Each row is a point on a landscape with many valleys, with its height.
From any point a ball rolls to the lowest of the 6 points nearest to it. It stops when none of these is lower. Distance is the straight distance between rows; heights are no part of it.
koveb: [140 149 165 155 128 100 180 133 145  88  87 156  79 110 132 132 127  84
 220 121 188 119 122]  (h 690)
pino: [125  84 143 156 114 107  77 105 102  92 162 185 112 108 118 110 153 120
 173 108  97 134 168]  (h 457)
korof: [140 202 101  96 158 144 235 189 124 146  92 114 104 129 120 162 103  82
 198 141 194  81 115]  (h 781)
Musor: [142 170  99 138 118 137 166 152 138 115 112 131 118 135 140 123 111 136
 159 115 145 103 127]  (h 229)
zub: [121  63 154 106 144 133  69  99 119 164 160 104 158 131 116 135 146 143
  49 140  91 161 114]  (h 405)
mimo: [155 202  69 111 133 163 194 190 124 136  97 119 132 141 127 142 111 123
 152 122 152  88 135]  (h 486)
bavon: [125 160 147 165 117  86 167 119 155 100 103 140  90 115 134 129 116 111
 199 130 175 126 123]  (h 496)
Gos: [136 172 158 175 128  85 173 126 150  83  82 161  92 103 130 131 129  92
 232 135 182 122 134]  (h 725)
viv: [139  22 174 106 128 136  94 126  82 135 157 147 153 128 110 152 187 119
  73 114  93 166 162]  (h 177)
duni: [108  93 168 148 131  83 109  94 134 122 146 148  97 120 136 127 116 114
 159 123 139 132 116]  (h 460)
dop: [130  45 168  90 143 149  89 117  98 156 159 113 170 124 107 160 183 142
  29 130  90 177 140]  (h 313)
nug: [129  16 163 146 136  72  55  87  90 124 177 174 151 108  94 123 156 102
 136 135  63 151 169]  (h 519)
zevu: [108 154 116 111 128 140 126 118 143 147 128  95 121 138 145 120 100 152
  98 139 132 119  95]  (h 459)
Zud: [ 97 176 121  98 145 152 122 123 146 166 127  73 117 137 144 124  96 150
  97 153 139 124  91]  (h 520)
kufon: [124 211  74  76 132 191 160 181 127 147 102  86 143 148 142 127 119 144
  95 140 125 105 143]  (h 390)
vum: [108 118 145  64 158 179  69 118 120 147 133  75 174 123 127 135 166 166
   7 151  94 171 125]  (h 467)
zem: [101 126 137  72 143 173  82 121 124 162 141  75 141 132 137 127 143 153
  42 147 103 146 101]  (h 589)
Vonet: [143  11 181 112 136 106  93 115 100 151 162 143 121 123 109 145 149  93
 110 131 104 160 131]  (h 350)
ror: [149 154 100 127 109 164 163 172 116 113 116 140 110 137 134 126 126 130
 149  96 143 102 148]  (h 275)
zuta: [117  79 157  77 151 158  91 126 113 164 154  87 153 136 114 146 167 146
  28 136  97 174 123]  (h 409)
vuro: [126  35 174 156 141  63  61  72  97 130 176 181 135 102 101 122 145  99
 169 146  78 146 150]  (h 441)
subon: [149 127 132  93 118 175 165 185  99 118 118 136  84 139 130 130 150 111
 156 106 153 100 139]  (h 381)
Sigas: [147 180  77 143 112 152 164 163 137 118 102 128 132 140 138 121 116 142
 141 115 128 103 140]  (h 292)
muren: [121  58 144 144 117 108  66  88 106 115 168 154 147 114 109 113 157 132
 110 116  84 143 163]  (h 410)
ris: [133 203  73 118 121 163 169 159 134 136 100 111 138 140 135 121 104 140
 129 133 138 103 132]  (h 366)
Sezib: [128 192  83 101 132 182 127 147 133 153 106  88 147 137 143 114 112 157
  78 140 113 113 118]  (h 451)
Zoma: [132  63 159 131 121 113 102 117 106 116 154 159 104 118 122 128 137 109
 151 108 123 136 135]  (h 340)
fipir: [140  65 148 118 116 158 104 136  91 108 158 166 126 129 121 129 170 129
 105  98 111 136 168]  (h 375)
nufed: [114 113 146 133 119 118 121 114 136 122 140 133 107 130 131 119 118 131
 140 120 137 131 112]  (h 360)
firum: [139   8 189  95 148 135 103 133  87 150 157 142 153 135  98 161 183  96
  65 125  93 173 150]  (h 256)
Liraz: [117 175 135 151 131 101 178 124 156 121  96 118 106 132 141 127  97 125
 176 138 180 121 113]  (h 434)
Zekim: [ 97 140 143 138 131 109 110  93 158 149 129 106 119 132 144 110  87 145
 109 150 145 136  83]  (h 495)
gar: [118  51 145 146 127  80  48  77 106 123 178 155 156 107 110 116 153 129
 116 126  69 153 160]  (h 376)
gelid: [130  40 169  93 146 149  96 131  83 138 158 127 175 127 110 162 200 129
  34 121  97 181 169]  (h 289)
figip: [115 118 149 106 127 132 144 130 131 144 141 113  94 140 133 139 115 121
 133 121 155 127 102]  (h 528)
bil: [123 100 137 157 111 103  96 103 122  97 145 167 112 114 126 105 144 124
 166 109 108 128 149]  (h 367)
buriv: [127  83 146 100 122 172 111 146  95 123 148 135 137 135 125 140 176 145
  67 101 112 151 163]  (h 278)
puvuf: [116 100 137  99 118 151 104 129 118 135 152 119 129 136 133 131 145 152
  79 113 114 139 132]  (h 296)
peti: [119  62 172 139 125  91  92  98 118 117 160 166 104 117 120 120 138 111
 168 124 116 141 132]  (h 232)
Sab: [144   8 160 128 133 115  73  99  81 129 163 153 189 112  97 145 186 114
  72 124  70 174 189]  (h 587)
fifon: [106 141 126 135 121 122 110 100 145 136 135 111 122 136 144 116 108 150
 114 133 133 129 102]  (h 432)
leb: [122 160 104  83 125 186 140 167 113 142 125 101 128 148 140 133 137 151
  94 122 126 116 138]  (h 130)
Vup: [117 108 160 144 128 101 140 116 132 123 134 141  91 123 137 130 119 106
 167 126 155 126 112]  (h 517)
Kemok: [154 211  49 131 122 160 171 172 145 129  94 116 149 149 136 125 107 142
 137 129 129 103 138]  (h 380)
tez: [128  57 157  96 126 157  99 138  92 132 155 136 151 125 115 153 178 132
  53 112 107 165 158]  (h 255)
Fira: [115  74 125 146 131 107  11  52 124 125 157 120 199 104 120  94 147 143
  53 150  61 153 134]  (h 548)
Gak: [125 185 111  97 147 138 199 158 136 147 106 103 103 138 129 142 101 113
 161 131 178  96 111]  (h 555)
barop: [154 227  52 172 117 132 159 135 166 117  80 135 159 141 138 106  85 146
 147 146 118 106 128]  (h 452)
Vakod: [153 220  80 115 152 146 213 182 140 145  86 112 130 144 131 154  94 111
 174 142 163  88 119]  (h 629)
Raf: [128  90 146 112 123 136 119 134 112 131 149 130 107 139 132 135 136 134
 126 112 136 130 122]  (h 407)
suf: [130  38 146 127 122 120  71 104 100 129 172 139 161 116 118 129 169 134
  77 111  84 165 163]  (h 408)
Defu: [122  74 143 103 124 163  95 125 105 131 150 120 171 128 124 140 187 151
  34 117 102 167 163]  (h 291)
povep: [126 191  92  95 138 156 182 168 130 145 107  98 117 147 135 139 103 130
 144 131 155  93 124]  (h 397)
Rilu: [125  46 149 137 124 103  66  95 106 129 164 143 151 113 118 124 158 131
  98 121  82 153 148]  (h 284)
fov: [142 226  51 109 137 171 174 173 140 145  94  99 158 145 132 125  89 137
 118 149 128  98 119]  (h 443)
mibe: [136  21 162 139 125  95  66  92  97 130 173 156 162 110 105 131 166 113
 105 125  65 154 171]  (h 523)
Beti: [114  60 168  97 138 128 115 119 117 156 161 114 110 136 120 145 136 121
 107 122 119 148 105]  (h 462)
Kino: [156 201  79 165 119 117 183 150 159 110  85 145 135 134 130 123 102 135
 171 132 135 109 133]  (h 394)
Tati: [111  57 142 143 124  89  64  78 121 133 166 136 156 117 116 115 140 130
 102 135  88 150 136]  (h 97)
Ludud: [175 173  93 146 122 140 186 178 132  99  84 161 118 133 122 128 124 114
 194 115 154  96 148]  (h 393)
surab: [142 208 105 128 155 117 237 173 148 131  85 113 116 128 125 168  93  87
 196 149 199  91 113]  (h 762)
Dud: [102  97 144 165 122  81  76  73 142 128 163 141 134 118 129 103 117 138
 136 133 101 144 116]  (h 379)
zure: [171 186 115 170 123 106 189 157 146  72  69 169 101 108 115 131 127 102
 229 122 167 105 133]  (h 444)
kis: [117 117 149 161 123  92 120 102 134 111 138 153 102 116 136 116 123 126
 177 117 135 130 127]  (h 357)
Mul: [111 179 114 122 126 132 164 127 145 139 117 101 115 140 146 121  91 137
 135 143 155 108  95]  (h 423)
livu: [118 193  92 167 119 113 114  95 161 115 100 126 147 128 146  92  96 152
 135 145 125 117 107]  (h 343)
nefi: [137 112 119 158 107 129 106 125 114  87 140 165 122 119 130 103 151 127
 158  92 109 119 161]  (h 297)
pepo: [117  49 137 142 130 105  40  73 116 134 161 122 186 113 109 120 158 139
  54 138  67 166 145]  (h 481)
barun: [138 221  91 170 131  99 191 129 167 121  82 123 140 125 137 136  87 123
 175 144 165 113 115]  (h 453)
pez: [126 135 122  75 128 169 143 163 109 141 134  96 113 143 131 145 137 142
 103 123 135 116 127]  (h 261)
sizir: [137 150 136  95 138 148 198 174 114 134 104 127  80 136 135 145 121  94
 184 119 188  91 112]  (h 567)
dezu: [158 158 116 163 113 120 158 149 139  82  94 172 109 120 127 118 132 114
 201 108 141 107 145]  (h 268)
doreg: [137  44 169  93 133 148  99 137  92 142 159 129 144 136 112 153 176 124
  64 107 112 157 148]  (h 249)
gepe: [133 175 100 174 109 103 142 121 153  90 109 148 117 128 130 109 116 141
 177 117 131 113 138]  (h 200)
sebeb: [132 110 136 133 113 136 127 138 118 109 132 155 100 131 133 117 136 124
 155  93 134 113 137]  (h 283)
Zuv: [118 119 129  81 127 184 109 150 106 140 140  97 151 136 136 138 165 163
  45 123 108 146 144]  (h 300)
Sogu: [129 219  83 109 147 139 175 153 147 151  94 100 131 143 142 139  84 132
 132 156 157 103 104]  (h 427)
Bufo: [139 139 115 112 110 162 148 160 114 118 122 133 112 139 132 128 143 137
 138  99 134 112 139]  (h 327)
Pil: [161 146 113 121 120 154 179 174 111 114  99 147  94 134 132 132 127 100
 176 105 160  94 137]  (h 363)
vanef: [100 159 150 171 126  75 155 103 159 107 109 135 102 115 135 123 108 119
 185 136 169 129 116]  (h 464)
Sunes: [108  71 153 144 124  91  73  82 128 134 165 134 132 119 126 121 128 133
 111 133 105 146 119]  (h 264)
bapa: [110 161 111  91 132 174 113 134 123 161 128  83 132 137 137 122 116 157
  65 137 119 124 112]  (h 463)
Zegi: [162 188  81 116 132 164 207 192 122 121  93 134 116 139 124 138 116 110
 173 112 159  89 142]  (h 387)
Busul: [167 165  89 126 118 172 183 188 114 111 100 145 117 145 131 126 131 115
 174 103 154  92 151]  (h 254)
Ramu: [120 118 157  84 139 156 165 156 107 145 134 116  87 144 123 146 120 108
 141 117 169 113 106]  (h 715)
maki: [144 252  92 173 168 101 226 144 186 134  67 103 167 123 126 168  76  94
 172 195 194 119 116]  (h 542)
Vobeb: [120 125 121 100 123 178  78 123 117 136 136 102 162 127 136 119 156 166
  31 128  97 149 131]  (h 392)
ritod: [ 95  82 153 141 133  92  65  69 146 151 147 108 143 126 129 111 105 142
  89 153 109 155  88]  (h 13)
lesi: [163 152 106 110 122 190 182 196  97 106  94 144 105 136 130 134 142 104
 169 101 154  96 155]  (h 243)
rol: [122 150 125 115 126 135 156 143 131 130 120 115 108 138 138 130 111 133
 142 117 154 110 115]  (h 374)
bubur: [122  66 129 124 122 145  69 106 106 124 160 127 171 122 127 120 166 151
  49 116  81 166 155]  (h 386)
Pokur: [109  45 171 137 141  79  79  90 124 148 166 136 129 127 114 128 130 113
 122 138 102 152 112]  (h 341)
kolom: [135  20 166 124 130 115  77 106  98 135 169 148 146 119 109 139 163 112
  97 122  89 155 153]  (h 396)
sedop: [136  39 170  97 141 133  92 117  97 146 164 124 158 127 108 149 175 123
  52 123  89 167 145]  (h 263)
far: [129 252  70 105 179 131 221 166 149 166  87  88 145 134 128 164  70 102
 163 181 173  94 104]  (h 604)
Gakop: [123 106 137  85 127 166 121 143 113 140 147 106 120 138 130 141 157 140
  80 112 122 136 131]  (h 250)
Rom: [124 129 148 173 116  80 117 100 141  87 124 165 100 106 122 110 131 124
 197 115 129 127 138]  (h 385)
zuvez: [109 105 125 158 119 102  60  79 140 114 158 132 153 113 130  97 127 149
 108 126  89 145 124]  (h 458)
rivu: [166 175 110 146 122 128 192 165 137 102  84 155 112 125 127 133 121 110
 196 112 161 101 131]  (h 398)
guz: [131 235  77 132 159 125 215 161 156 149  79 104 141 127 132 147  83 109
 165 169 171 104 109]  (h 544)
Noli: [132 132 118  89 113 187 136 161 101 120 134 123 128 140 138 140 156 146
  85 101 121 123 156]  (h 198)
gali: [150 235 115 192 139  75 234 135 185 101  53 123 148 102 123 168 101  94
 207 178 197 129 132]  (h 578)
dama: [150 225  70 177 129 111 181 132 171 119  76 125 151 132 135 118  83 131
 160 155 143 110 127]  (h 425)
zufan: [114  54 189 152 136  58  90  79 122 131 164 165 114 110 115 130 130 103
 169 134 114 156 120]  (h 269)
Kezip: [155 136 117 131 113 162 152 171 110  97 114 157 104 139 132 122 138 119
 161  95 144 103 155]  (h 279)
Zor: [117  82 156  86 144 151  67 106 117 161 151  91 165 122 117 136 159 142
  23 144  87 169 113]  (h 475)
Bav: [130 190  93  86 140 167 192 187 118 146 111 102 106 148 122 146 116 115
 149 127 162  86 130]  (h 546)
vomi: [118  70 143 114 121 132  90 118 111 136 162 134 137 126 123 130 147 138
  86 114 107 140 129]  (h 353)
mamuf: [128  80 148 139 114 120 104 117 106 107 147 169 100 122 127 117 145 112
 153 103 116 135 145]  (h 351)
zagop: [150 140 129 168 108 117 132 133 120  73 107 186  93 112 118 110 142 112
 205  98 127 122 152]  (h 384)
fes: [137 182 120 123 139 127 213 166 141 128  90 124  96 128 125 154 109 101
 194 129 187  92 118]  (h 682)
Duzo: [140 179 134 163 127  97 195 142 157  97  75 149 102 114 132 138 115  94
 217 136 191 109 123]  (h 625)
Vil: [125  43 159 109 139 125  74  99 116 153 165 114 167 125 107 129 155 136
  55 134  90 164 133]  (h 339)
doten: [134  96 139 102 115 160 133 153 104 124 138 134  96 136 131 136 147 124
 127  98 142 124 135]  (h 377)
kadi: [123 156 115 117 118 147 112 120 142 137 132 108 128 140 145 112 116 158
  97 129 125 121 112]  (h 400)
lal: [136  94 132 133 107 144 116 137 109 104 145 159 115 131 129 115 159 127
 130  93 112 124 153]  (h 354)
mub: [152 160 139 148 128 118 189 154 131  98  85 157  88 122 128 131 127  96
 218 120 182 102 126]  (h 509)
rut: [136 235  85 160 146 109 188 130 179 131  72 118 152 132 138 130  78 117
 161 164 162 117 106]  (h 455)
Banav: [148 200  73 141 131 132 190 160 144 123  93 125 126 139 132 130  95 134
 163 126 152  96 122]  (h 335)
turer: [156 166 106 100 140 171 206 198 107 125  93 139  92 137 128 149 127  92
 187 110 169  86 143]  (h 368)
tak: [136 177  95 101 110 179 157 175 113 137 117 112 130 148 136 129 129 146
 106 113 130 108 144]  (h 205)
Rigib: [111  99 141 127 131 122  70  91 133 152 152 107 147 131 138 110 124 151
  79 139 101 151 101]  (h 344)
loz: [116 161 109 115 120 143 145 140 140 144 124 105 114 143 143 122 111 147
 121 125 136 117 110]  (h 378)
liso: [132 194 105 142 138 120 189 141 153 133  94 117 114 134 137 137 100 129
 176 142 171 104 111]  (h 372)
giz: [123 155 133 172 110  95 137 105 158 101 118 148 107 126 134 115 113 126
 189 124 140 116 126]  (h 274)
tigo: [106 124 132 102 124 144 119 126 125 151 139  97 117 141 135 129 124 149
  89 130 126 132 114]  (h 361)
Mebof: [107 195 100  73 140 166 162 155 131 166 113  81 117 148 133 133 106 135
 117 149 143 105 105]  (h 413)
dap: [107 129 142  74 140 152 131 144 119 160 147  87 103 143 128 146 128 134
  95 136 141 128 110]  (h 416)
ruv: [126  64 167  91 125 150 121 146 100 142 154 125 107 133 122 146 154 116
  96 110 128 140 134]  (h 358)
nisep: [161 179 101 180 110 112 162 142 149  71  90 168 115 118 130 117 123 121
 212 117 138 106 149]  (h 342)
sozu: [146 232  54 124 156 146 201 173 151 149  94 104 147 143 129 140  84 121
 145 151 152  94 120]  (h 549)
tesak: [115  68 151 111 127 114  85 105 120 152 163 113 131 131 121 127 130 135
  87 128 107 148 112]  (h 373)
Zes: [151 204 107 164 131 105 207 160 159 105  79 135 118 124 129 142 106 105
 203 132 178 103 126]  (h 502)
mef: [122  82 128 131 124 139  53  86 126 131 148 120 177 115 125 110 151 156
  37 131  78 160 133]  (h 484)
Giba: [ 99 103 161 164 128  71 102  78 146 116 152 143 109 115 131 117 117 126
 158 134 130 140 120]  (h 461)
Repur: [154 191 144 180 131  87 211 146 159  81  46 162 112  92 123 153 124  76
 240 149 196 115 131]  (h 663)
Tuv: [128 186 113 163 122 108 161 118 167 117 100 118 124 132 141 120  94 132
 162 137 156 115 110]  (h 311)
gatun: [117  94 138 101 128 146  82 113 117 148 150 100 153 135 129 125 155 150
  48 129  93 154 119]  (h 395)
nedi: [173 153  96 122 114 178 171 188 105  95  93 158 111 141 123 128 139 120
 169  99 139 100 164]  (h 57)
lapa: [103 163 134 145 133  98 144 102 155 135 114 113 111 131 149 121  92 135
 144 141 164 124  96]  (h 487)
lota: [114  88 161  79 148 146 105 129 113 165 152  90 130 137 115 145 142 138
  63 139 111 150 107]  (h 490)
veva: [121  55 163  85 145 135  90 125 110 165 161 105 146 130 113 146 163 128
  52 129 101 169 124]  (h 337)
Buvo: [164 224  98 193 136  85 207 143 183  96  61 141 146 112 117 157 105 104
 206 163 182 119 133]  (h 541)
kelum: [127  74 160  92 124 174 122 157  96 133 154 129 113 136 122 145 166 129
  91 105 127 139 146]  (h 301)
nek: [137  51 152 140 112 125  80 114  93 104 160 170 131 119 118 121 163 114
 131 106  89 145 161]  (h 485)
neru: [ 95 142 142  92 143 135 113 108 141 162 130  84 110 141 138 128 100 144
  99 149 136 136  77]  (h 518)
Disa: [118 119 122 159 109 105  81  96 128  99 152 155 134 117 128 105 136 148
 143 105  97 132 146]  (h 445)
Dore: [148 168  96 163 106 132 145 152 138  94 104 154 114 131 132 114 128 140
 166 105 129 102 147]  (h 136)
zikub: [130  35 184 115 147 107 107 120 110 148 166 144 105 131 118 142 130  92
 134 122 128 144 116]  (h 174)
nev: [ 96 160 124 155 122 103 115  86 163 124 114 113 131 131 151 102  89 142
 127 146 138 133  93]  (h 450)
resur: [133 181  95 123 131 139 179 150 138 135 110 112 113 142 135 130 103 128
 153 128 158  97 116]  (h 161)
valo: [122  54 165 136 125 104  91 107 122 130 166 135 127 121 117 130 137 123
 121 124 113 141 120]  (h 369)
tef: [111  82 160 107 131 123 104 112 126 155 157 101 124 131 124 136 129 133
  91 130 119 146 106]  (h 439)
kupo: [121 225  94  96 159 140 215 172 137 163  99  85 120 136 125 154  86 104
 159 157 171  93 114]  (h 630)
naton: [138  20 189  95 140 123 106 129  97 162 161 132 114 139 112 149 145  97
 109 124 121 152 120]  (h 382)
zenib: [132 160 102  80 123 183 162 180 105 135 123 108 107 144 134 140 137 136
 116 113 143 108 140]  (h 227)
lev: [112 123 116 122 110 153  82 109 128 124 140 118 154 134 134 106 135 162
  70 121 102 137 119]  (h 456)
tivi: [122 134 124 156 104 110 117 117 137 106 131 145 109 123 140 110 129 134
 155 111 128 119 126]  (h 265)
kudap: [135 208  66  93 144 168 192 192 121 149  99 102 135 149 131 142 108 129
 133 139 140  94 133]  (h 537)
kave: [106  77 133 140 132 100  33  64 131 139 155 120 176 107 131 101 125 146
  62 155  72 152 114]  (h 547)
Rov: [134 143 138 134 122 120 164 142 132 110 108 143  85 123 136 132 119 111
 187 113 166 109 116]  (h 480)
kifu: [115 129 126 115 130 162  74 105 132 139 135 101 152 128 141 107 131 157
  55 133 100 140 110]  (h 515)
Tago: [142 162 124 167 115  96 163 137 147  93 101 156  98 114 137 122 118 117
 197 119 159 111 130]  (h 307)
Reko: [124  70 145 126 133 121  61  83 125 148 154 116 163 124 120 117 144 144
  60 133  85 160 126]  (h 388)
gilof: [124 147 108 131 111 138 130 128 132 125 127 127 119 133 141 118 116 148
 126 116 127 118 123]  (h 319)
nem: [162 228  52 156 134 133 179 154 163 120  85 130 152 139 132 121  85 137
 153 141 135 104 125]  (h 435)
tiku: [113 102 140 126 117 120  86 104 139 137 153 113 132 131 136 112 123 148
  91 125 111 139 114]  (h 437)
kam: [116  56 163 109 143 110  77  93 128 163 160 106 152 134 124 135 133 140
  67 145  97 156  98]  (h 440)
nol: [173 192  70 147 121 139 189 178 141 103  86 145 126 134 128 130 114 124
 174 122 145  99 138]  (h 424)
zukaz: [108  98 118 148 116 113  39  72 129 115 159 139 176 108 133  98 139 162
  79 127  74 146 142]  (h 545)
mesi: [127  71 167 112 130 123 128 133 114 135 152 142  92 132 124 136 128 108
 143 113 143 133 113]  (h 471)
Dokat: [ 97 106 158 126 126  99 120 104 146 142 144 117 109 130 133 129 109 132
 127 141 148 136  92]  (h 466)
kuze: [ 99 158 126 125 132 134 109  94 152 151 119 101 124 140 153 119  93 145
  99 148 139 127  78]  (h 506)
Donab: [104 181 121 101 143 138 175 142 137 155 115  96 104 138 142 143  98 125
 143 145 167 103 108]  (h 511)
lekek: [119 149 103 122 115 165  76 116 139 129 131 110 160 131 146  98 135 165
  61 124  99 132 122]  (h 530)
peba: [122  72 157 144 118 101  94 102 120 112 158 159 113 119 122 116 135 123
 154 109 116 140 135]  (h 262)
Dev: [113 118 117 149 111 119  76  92 138 119 152 130 138 122 134 101 129 158
 108 124  98 138 131]  (h 454)
lenik: [123  56 184 140 134  85 103 101 117 129 159 154  99 119 118 133 132 102
 160 121 130 146 121]  (h 334)
rodup: [118  39 168 145 136  80  68  79 117 138 174 143 137 118 114 127 135 113
 127 142  90 155 131]  (h 266)
ket: [136  40 164 137 122 122  83 110  95 120 167 171 123 117 116 127 161 109
 128 114  97 145 153]  (h 470)
nup: [120 219  99 141 140 117 180 126 163 140  89 101 135 133 146 125  73 128
 147 162 169 112  91]  (h 498)
laz: [100  60 165 151 130  62  68  68 135 139 169 133 138 117 115 121 123 121
 124 150  96 148 119]  (h 352)
deve: [124  49 141 116 140 133  62  96 107 144 159 113 198 114 112 137 173 145
  24 135  77 176 150]  (h 430)
Duzut: [118  64 167 157 129  76  74  85 122 117 164 163 112 104 120 115 131 117
 165 130 106 144 140]  (h 70)
Defe: [124  87 133 117 117 147  97 126 108 125 155 131 142 126 125 129 158 147
  83 102 108 142 148]  (h 310)
mipu: [105 144 132  71 141 161 119 136 126 167 135  80 120 142 130 132 121 149
  79 145 127 129 100]  (h 465)
tevo: [133 148 167 180 120  81 141 115 139  67 100 174  84 103 125 116 134 103
 221 123 155 126 140]  (h 565)
lol: [147 200 145 190 126  74 200 133 167  80  61 148 111  95 125 148 121  88
 234 146 194 123 143]  (h 718)
kava: [104 125 121 151 117 118  54  74 146 122 145 125 153 127 137  97 117 154
  88 139  94 138 113]  (h 516)
Tulu: [133 243  62  93 171 154 218 177 137 171  93  84 146 139 123 150  76 105
 158 164 161  91 114]  (h 623)
Gugiz: [133  83 140 148 106 130  94 131 104  94 141 175 106 120 124 112 161 122
 157  96 111 126 162]  (h 383)
gumag: [111  82 155  76 151 175  85 124  96 149 149  97 179 124 115 147 190 159
   8 130  98 182 148]  (h 348)
nas: [134  40 172  95 140 127 103 119 100 159 163 120 136 134 113 152 160 116
  79 127 103 159 115]  (h 328)
fufub: [138  84 145 104 113 181 122 161  93 116 145 149 116 139 126 131 160 124
 110  96 128 132 153]  (h 318)
gitu: [123  54 155 127 124  99  72  96 116 143 166 130 145 127 117 128 142 135
  87 134  96 152 118]  (h 267)
Zivof: [133  19 178 131 134  89  85  96 105 144 166 156 128 120 102 134 141  92
 135 131  98 153 129]  (h 347)
Tuga: [140 240  49  88 153 174 179 185 138 160  95  87 152 145 134 137  97 131
 125 162 135  94 119]  (h 503)
nulad: [136  15 173 136 133  94  69 102  89 129 176 164 135 113 107 127 157  95
 128 132  85 154 152]  (h 404)
Kod: [121 177 105 171 112 101 141 113 162 112 111 130 128 125 142 106 108 143
 160 130 138 117 123]  (h 245)
Mivik: [135  37 153 128 123 140  84 120  89 115 162 162 162 119 106 138 179 130
  77 112  88 159 181]  (h 362)
vome: [135 236 103 186 138  88 204 130 184 117  66 120 148 120 128 140  86 111
 184 173 184 120 113]  (h 479)
Ren: [136 201  94 128 129 145 166 147 144 138  99 108 125 138 139 126  95 137
 137 134 148 105 115]  (h 314)
sol: [170 203  78 181 114 112 173 151 158  80  80 165 132 126 120 117 116 133
 199 120 126 104 149]  (h 391)
nusev: [126 120 124 129 110 143 113 136 120 124 143 135 118 129 135 121 134 146
 122 104 122 124 132]  (h 349)
kimup: [102  66 163 134 135  85  86  83 137 162 165 119 124 128 126 126 117 127
 100 149 105 150  93]  (h 325)
dad: [149 104 133 126 106 161 138 160 102 110 127 163 104 127 125 126 153 116
 152  91 132 117 153]  (h 364)
busu: [ 96  82 159 143 131  82  92  79 143 147 160 124 120 123 132 117 112 127
 127 147 121 148 104]  (h 359)
dagus: [122 183  96  78 135 176 153 164 123 155 119  87 122 144 139 133 116 146
 107 135 131 109 124]  (h 280)
Zubo: [118  61 177  82 152 123  93 114 122 176 164  89 131 140 115 148 136 127
  62 146 111 165  93]  (h 422)
nomep: [117  92 122 152 109 106  62  90 121 116 159 146 153 116 126 106 143 147
 110 118  76 145 147]  (h 488)
vite: [115  92 137 147 112 111  84 104 127 117 160 144 125 122 126 116 133 140
 130 115 100 137 133]  (h 365)
Leden: [123 157 101 138 114 135 119 119 147 124 116 116 135 141 148 105 107 153
 111 121 129 116 115]  (h 332)
kela: [124 207 109 172 125  94 188 123 171 113  79 119 130 121 138 135  97 119
 184 152 177 119 121]  (h 411)
dag: [ 96 186 136 179 126  90 148  94 177 121  98 113 125 123 139 114  89 125
 159 158 165 134 106]  (h 406)
Diti: [123 196  98 155 114 123 154 123 159 126  97 118 136 136 148 112  92 150
 142 141 142 109 108]  (h 317)
ligib: [137 140 114 150 107 127 133 135 128  94 129 150 113 129 131 117 127 134
 162  99 128 111 139]  (h 208)
vur: [128 223  89 139 139 121 194 141 162 141  83 109 135 134 140 134  75 123
 158 158 164 107 103]  (h 472)
zope: [132 138 139  99 130 142 175 166 117 127 116 120  80 134 135 137 118 107
 168 112 170 100 114]  (h 561)
larav: [127 124 114 134 111 151  97 126 123 114 135 130 147 129 139 112 145 156
  90 103 102 134 142]  (h 371)
gimuf: [111 111 180 172 125  72 130  99 132  92 129 175  79 100 125 124 131 101
 216 125 157 134 135]  (h 564)
gete: [124 148 116  93 120 174 108 139 123 141 129  94 136 138 139 120 146 164
  58 127 111 135 133]  (h 356)
Kades: [138 159 118 124 127 137 180 160 128 120 103 129 103 136 132 134 112 114
 169 113 163 100 122]  (h 370)
binog: [132 167  90 156 103 127 121 117 145 112 117 137 137 133 147 101 114 154
 134 115 117 113 127]  (h 258)
lofeg: [128 147 115 105 113 164 148 152 123 129 132 111 114 139 137 126 131 144
 116 113 136 107 127]  (h 286)
Nafo: [119  66 160 159 129  79  66  87 109 112 173 172 120 106 118 116 147 117
 160 124  94 137 150]  (h 248)
mivu: [136 195  75 151 107 141 123 129 159 122  98 123 146 140 150  96 104 154
 118 134 117 114 121]  (h 355)
kipon: [172 167  94 160 107 135 166 167 136  77  90 177 114 124 121 112 134 121
 195 104 136 104 159]  (h 281)
mimeb: [119  84 144  97 139 145  63 100 124 159 145  91 165 124 128 121 139 145
  33 149  88 163 101]  (h 476)
kapo: [110  86 159  84 164 138  64 103 128 175 151  82 156 128 121 130 133 142
  34 154  87 165  93]  (h 527)
pek: [113 144 122 159 114 105 124 110 148 117 129 135 118 125 143 112 108 143
 154 124 138 123 118]  (h 309)
Talo: [117 153 124  75 136 159 168 171 121 153 125 102  96 147 129 146 113 119
 135 124 160  99 113]  (h 637)
Ridim: [136 168  99 173  99 121 124 115 152  98 111 153 128 126 136 100 122 149
 164 117 113 119 148]  (h 207)
sazit: [131  32 148 146 131  85  52  81  82 115 178 174 170 102 104 123 169 117
 116 133  61 151 183]  (h 670)
sur: [159 180 133 153 141 110 214 162 138  82  60 158 100 106 123 152 124  74
 237 134 200 108 126]  (h 556)
litag: [130 170  89 119 112 163 123 139 130 128 117 110 140 136 144 106 123 159
  92 126 113 119 128]  (h 418)
Buzop: [100 111 158  67 155 151  90 119 129 173 152  64 127 141 126 138 128 143
  53 161 109 147  79]  (h 543)

Where does a ball stop that starts at each point below?
Vobeb => leb
zukaz => Duzut
lev => leb
kuze => Dore
neru => leb
barop => Dore
Gos => Dore
mef => viv
Buzop => viv
Tulu => leb
gali => Dore
kapo => viv
